The views of a scene show one set of named points, each view turned or mirrored, and shifted as a whole, with a little noise and some points left out.

Scene 1
View 1
rik: [  0   5 -17  -7 -36 -10  -2  19  22  15 -22  29  -6 -35 -20  30 -46  -6
  39  -5  13]
meba: [ 17  12  -5 -29 -22  17   2 -37   5  -6  18   1 -11 -38  -5  20 -17  23
  43   0  -1]
sufaz: [  0   4 -32  16 -15   6  -7  40  32 -10 -16  30   4 -27 -22  21 -58 -15
  48  -4  23]
zuded: [  5  12   9 -38 -34  21  18 -19  14  42  -4  10  -4 -24 -11  16 -30   3
  52  -3   0]
vosef: [ 13   8 -30   2 -17  -7 -17  -8   8 -37  10  11 -13 -48 -12  30 -26  18
  30  -2   8]
Nivi: [-13  11 -13   5 -19 -12  11  53  22  34 -25  20   2 -22 -12  21 -44 -25
  30 -12  17]
Rol: [ 14   2 -42  17 -12  12 -21  13  28 -47   2  27  -3 -37 -21  25 -50   6
  52   1  20]
Sapo: [  4  22  -3 -14  -1  -6   9 -10 -10   4  22 -19 -11 -38  11  18   5  13
  10  -9  -1]
Tadof: [ 10  12 -18  -6 -12  13  -1  -5  12 -12   9   5  -3 -33  -7  18 -26   9
  40  -2   9]
feni: [  1  10 -22  10  -4  25   6  36  28   1  -7  17  11 -15 -11  10 -51 -16
  53  -5  22]
roru: [ -4  18  -4  -9  -8   3  15  19   8  28  -2   0   0 -22   0  14 -22  -9
  29  -9   9]
sanup: [ -4  15 -10  -5 -15 -22   6  18   2  16  -2   1 -12 -38  -1  25 -16  -2
  11 -11   5]
View 2
feni: [ 20   1  -2 -13   5  35 -21 -37   8   0   7 -23 -15   8  17  35  -2  21
  36   5   6]
zuded: [-44  16  -8 -12   5  10  31 -14  15  -8 -17 -10 -18   5   8  46  13  -1
  32 -27   7]
vosef: [  5   8  47   9  21  23  12 -23  22  17  -2  -5 -13 -21   0  -3  17  48
  28 -23  30]
Tadof: [ -2   2  20  -2  20  23  18 -21  15   6  -9 -16 -17  -7   6  15  14  33
  35 -16  18]
Sapo: [-17  12  23 -20  33  22  47  -1   1  32 -26 -19   2  -1   2 -11   7  17
  54 -26  29]
Rol: [ 28  -2  37  14  12  30 -18 -40  26   1  11 -11 -25 -18   7  16  15  57
  20  -4  18]
sufaz: [ 22  10  16  -3  -6  32 -37 -42  16   8  19 -11 -12  -2  16  31  -3  26
  23  -1  12]
roru: [-12  16   1 -23  10  24  12 -17  -2  20 -10 -16  -1  11  13  20  -4   1
  46 -15  14]
meba: [-28   4  21   2  26  13  47  -9  21  -1 -24 -13 -23 -13  -1  16  25  33
  34 -31  21]
rik: [-21  29  22   0 -12  15 -11 -29  19  11   9   4  -6  -7  10  33   3   8
  20 -26  18]
sanup: [-14  27  26 -18   9  22  10 -13   3  35  -5  -7  10   1   8   1  -6   7
  42 -25  28]
Nivi: [ -2  30   3 -22 -14  28 -28 -32   0  26  13  -8   8  12  20  31 -18  -7
  34  -8  13]
View 3
Sapo: [  3 -11  35 -25  -6  -8  -7  -5  22  -5  -9 -16  10 -19  15 -39 -22  18
   8 -11   6]
zuded: [ 17  -6   1 -31  23  -8  36  22  25  -3  -4   6  10   9  -2 -13  -3 -18
   8 -32 -23]
sufaz: [-38 -41  -4 -18  -5 -41 -19  66  -3   7  17   9  32   4 -25 -24   5  -2
  31 -25 -29]
rik: [-17 -26  15 -31  -9 -25  20  33   3  13   0  15  20  10 -18 -27   9 -15
  43 -33 -28]
Nivi: [-13 -34   4 -11   3 -48   2  49   4  15  -2   1  50 -12 -20 -45  -6 -31
  45 -27 -30]
roru: [  2 -19  10 -17  10 -26   1  26  18   1  -6  -8  32 -14   0 -37 -15 -12
  18 -20 -14]
meba: [ -3  -8  19 -39  -1   6  11   9  21  -8   3   3 -11  11   9  -9  -3  23
   0 -23  -6]
vosef: [-31 -25  31 -36 -27  -7 -16  18   5   0   9   3  -3   5  -1 -22   1  35
  17 -19  -3]
sanup: [ -8 -24  31 -22 -13 -25   0  11  10   9 -10  -6  27 -16  -1 -48 -13  -3
  37 -20 -10]
feni: [-22 -33 -14 -14  13 -36 -20  66   7  -2  14   0  36  -2 -17 -22  -4  -6
  13 -20 -25]
Tadof: [-18 -21  12 -28  -3 -12 -10  29  12  -4   8   0   7   3  -1 -20  -3  19
   8 -20 -10]
View 4
Rol: [-34 -36   3  30  35  -3 -11  19 -11 -28 -17  46  -2  -8  40   5  -7 -31
   4   2   5]
meba: [ -3  -3 -14  16   7  -2   3 -37  26  -6   8  30 -31  -5   7   5  -5 -36
  17 -20 -16]
zuded: [ 14   2 -11  20 -17 -10  -2 -25  25 -15  15  -9 -49  -3  20  -1  19 -25
  -4 -27   8]
feni: [-31  -8  14  24  22 -17  -3  44  -6 -33  -3  -3 -20 -20  38  16  27 -19
 -16 -11  15]
Nivi: [-16 -13  28  38  -6  -6   2  24  -7 -18  -5 -27 -21 -14  30  20  12   9
 -43 -10  21]
vosef: [-25 -25   5  26  25   4   4 -15   2  -6 -11  45  -5  -7  15  15 -24 -23
   6  -4 -13]
roru: [-14   7  14  21   0 -10  12   2  13 -10   7 -13 -30 -19  10  22  12  -7
 -20 -21  -1]
sufaz: [-28 -28  16  35  16  -7 -10  35 -14 -30 -13   9 -11 -11  45  10   8 -13
 -20  -2  22]
rik: [  0 -29  10  40 -12   2  -6  -8  -1 -14  -5   0 -24   2  33   4  -6  -5
 -23  -8  18]
Tadof: [-15  -8  -3  20  15  -4   5 -13  14 -12   2  25 -22 -10  14  12  -3 -28
   5 -14 -10]
Sapo: [-20  15  10  13  12  -3  26 -27  25   8   9  12 -23 -20 -15  33 -10 -13
  -2 -22 -30]
View 5
Nivi: [-25  23 -18   7  20   4  -1 -26 -42 -32   3  45 -32  28  17 -25 -10 -10
 -15 -25  33]
zuded: [-37  -3 -38   7  25   3  14 -47  -1 -11 -14  -9  -1  54 -10 -43  -4   1
  14  -6  16]
Tadof: [-28 -19 -17   3  28 -17 -15 -16 -16   5   3  11 -13  45   4 -20  12  23
   6   2   4]
Rol: [-22 -12   1  10  36 -55 -19   4 -37 -21  27  37 -30  52   1 -19  27  46
   8   1  -2]
meba: [-34 -38 -25   3  31 -11 -13 -25   4  13  -9  -9  -5  52  -9 -30   5  23
  23  16   0]
feni: [-24  24 -20   3  24 -24   3 -21 -38 -14  19  24 -15  46  18 -15  22  17
 -17 -27  11]
Sapo: [-29 -37 -20  -5  23  18 -33 -17  -3  30 -17   2 -12  24  14 -12  -8   0
   3  13  10]
roru: [-28   1 -27   0  20  11  -8 -30 -20   1  -8  14 -13  31  16 -20  -5  -5
  -9 -12  20]
sanup: [-28 -20 -12   3  25   8 -24 -14 -22  -6  -8  29 -28  25  10 -22 -16  -3
   3   4  23]
rik: [-32  -4 -15  12  29 -13   0 -24 -27 -38   0  35 -30  42  -7 -40 -11   6
  14  -3  24]

Which points are out of place in each view (at most two, in the order of its rows)? Write - if all are in place.
view 1 -> rik
view 2 -> -
view 3 -> vosef
view 4 -> feni, Tadof
view 5 -> Rol, sanup

Scene 2
View 1
puf: [-27  10 -32   0  28   1  38  -9  -5 -12  39  22  -9  36 -12 -26   2 -23
 -44  59 -31]
zoza: [-22 -37  11   5 -13  17  -1  17  24  14  13   0  12   3  10  19 -18 -24
 -12  -4  -3]
kimef: [-14  -4 -33   4  22  -4  16  -1  15  -4  31  14 -13  26  -9 -15   6 -18
 -42  37 -20]
zik: [ -2  -7 -22  14  13   8   7   9  13  12 -10   8  -8   5  -3   6  -9 -13
 -12  -6  11]
Mil: [ -9 -33  -9   6  -2   7 -10  12  32  12  13  -2  -1   9   4  10  -1 -18
 -23  -1  -6]
Pok: [ -1 -21 -10  16   1  12  -5  17  23  20 -18   3  -2  -5   3  20 -15 -13
  -2 -24  18]
nago: [  4  16 -28  14  20  23  23  -7 -10  15 -48  10 -10  21  -5  -2  -7  -7
  11  -4  16]
lem: [-28 -18   2  -5  -1  27  24  -7   0   4  12   3   9  36   9  -7  -4 -25
 -12  32 -26]
niti: [ -5 -35   0   8 -10  20 -12   9  26  21 -15  -7   4   8  10  18  -5 -14
   1 -19   4]
lele: [-25 -22 -10  -2   6   5  12   5  20  -2  43   9   0  22   0  -5   0 -25
 -39  36 -26]
Bufu: [  6 -27  -6  10  -6  26 -12   3  21  27 -44 -10  -1  13   9  18  -1  -8
  17 -30  14]
nakik: [-10 -44  -5   4  -8   8 -19  12  41  16  13  -7   0  12   8  14   6 -17
 -21  -5 -10]
View 2
lem: [-32 -14 -37 -46  29 -16  -3  -6  25  -7 -12 -11  17   4  -1 -18  -7   4
 -24  12  16]
Pok: [ -7  16  -7  -4   2  -1 -14 -57  32 -13   7 -20  -3 -12  -4   6 -37  20
 -10 -12 -17]
zoza: [-11  10 -32 -14  20 -13 -10 -34  26 -19  -9 -26 -12  -8  -8  -6 -32  31
 -35   0   5]
niti: [-11  11 -22  -3  16 -19  -7 -42  42 -16   4 -19  -8 -16  -4   5 -37  19
 -13  -5 -17]
Bufu: [-14   8 -11  -1  13 -24  -7 -55  57 -16  16 -14  -1 -12   2  16 -41   9
   7  -5 -32]
lele: [-16   3 -36 -30  27   5   5   9  -3   6 -36 -11   4 -16  -9 -29  -1  10
 -45   2  14]
zik: [-13   9  -8 -15   3   4 -10 -43  24  -3  -1 -12  10 -11  -4  -2 -22   8
  -6 -10 -13]
kimef: [-19   1 -18 -34  12  19   3   3  -6  20 -31  -2  22 -15  -5 -28  10  -6
 -25  -5   5]
puf: [-31 -13 -21 -58  16  25   1  13 -13  23 -34   2  39   0  -4 -38  25 -13
 -25   1  23]
View 3
zoza: [ 23  39   5  39 -40 -16 -31  24 -20  11  -8  18  40 -28  39 -39  -8  60
  -2   7  52]
lem: [ 29  33  11  20 -22   2 -35  15 -15  20 -24  32  50 -14  -8 -17  13  27
   5   6  37]
lele: [ 33  36   5  19 -34   6 -42  26 -22  17 -18  11  57  -5  22 -28  12  11
 -13 -17  19]
Pok: [  5  13  -5  40 -31  -3 -10  18  -6  11  -4   5   7 -26  48 -29 -21  76
   5  11  47]
nago: [ -7 -11  -1  26  -5  19   2   2  11  22 -21   9  -1 -13   3   2 -14  62
  20  21  32]
Bufu: [ 13   5 -23  28 -18   3  -7  17   5   7  -8  34 -12 -31  33 -28 -15  86
   9  20  59]
puf: [ 23  19  15  11 -19  25 -34  14 -12  29 -28  -3  63  12  -7  -1  19 -16
  -7 -21  -6]
Mil: [ 27  28 -11  28 -36  -1 -27  27 -14  11  -7  15  28 -19  46 -37  -3  48
 -11  -6  36]
kimef: [ 26  19  -1  12 -26  21 -30  22 -12  22 -20  -1  44   5  20 -15  10   5
 -13 -21   4]
niti: [ 20  23 -12  33 -30  -8 -19  22  -9   8  -6  27  12 -30  41 -36 -12  74
   1  13  56]
nakik: [ 34  32 -19  24 -37  -5 -30  32 -15   5  -4  27  24 -23  52 -45  -2  52
 -15  -6  45]
View 4
kimef: [-33  10  19 -16 -19 -11 -30   7   3 -32   1  17 -25   5   3  40   1  53
   3  22   1]
puf: [-52   3  17 -25 -27 -11 -43  22   7 -43  14  25 -22   4  12  59 -19  56
  -7  33   9]
zoza: [ -8  -9  11 -25   6  -9  -7  13   7 -23 -37   7  -6  64 -25 -10  35  52
  14  24   4]
nakik: [ -3   4  21 -15  -2 -20 -12  -2   4 -17 -40   5 -27  43 -24  -6  42  54
  23  26 -14]
lem: [-34 -24  19 -38 -20 -21 -36  19  10 -35 -22  12  -8  51  -9  24   7  56
   2  50  -4]
Bufu: [  9 -28   7 -29 -10 -12 -12 -38  -6  -9 -40 -25  15  63 -23 -15  45  31
   2  25 -34]
nago: [-13 -33  -3 -31 -23   0 -25 -39  -8 -21  -4 -26  32  40   0  19  10  19
 -25  22 -28]
Mil: [ -7   3  16 -16  -3 -13 -12  -2   3 -21 -31   4 -18  40 -20   0  35  51
  15  20  -8]
niti: [  3 -16  11 -23  -2 -12  -9 -15   0 -15 -41 -10   1  61 -25 -13  42  42
  10  25 -19]
Pok: [  5 -10   4 -19   3   1  -4 -20  -3 -14 -28 -13  14  52 -19 -12  36  33
   2   7 -12]
zik: [ -7 -10   5 -21  -6  -3 -13 -17  -4 -18 -18 -10   6  38 -10   6  25  35
  -2  14 -13]

Which points are out of place in each view (at most two, in the order of its rows)? Write - if all are in place.
view 1 -> zik
view 2 -> lele
view 3 -> Bufu
view 4 -> -
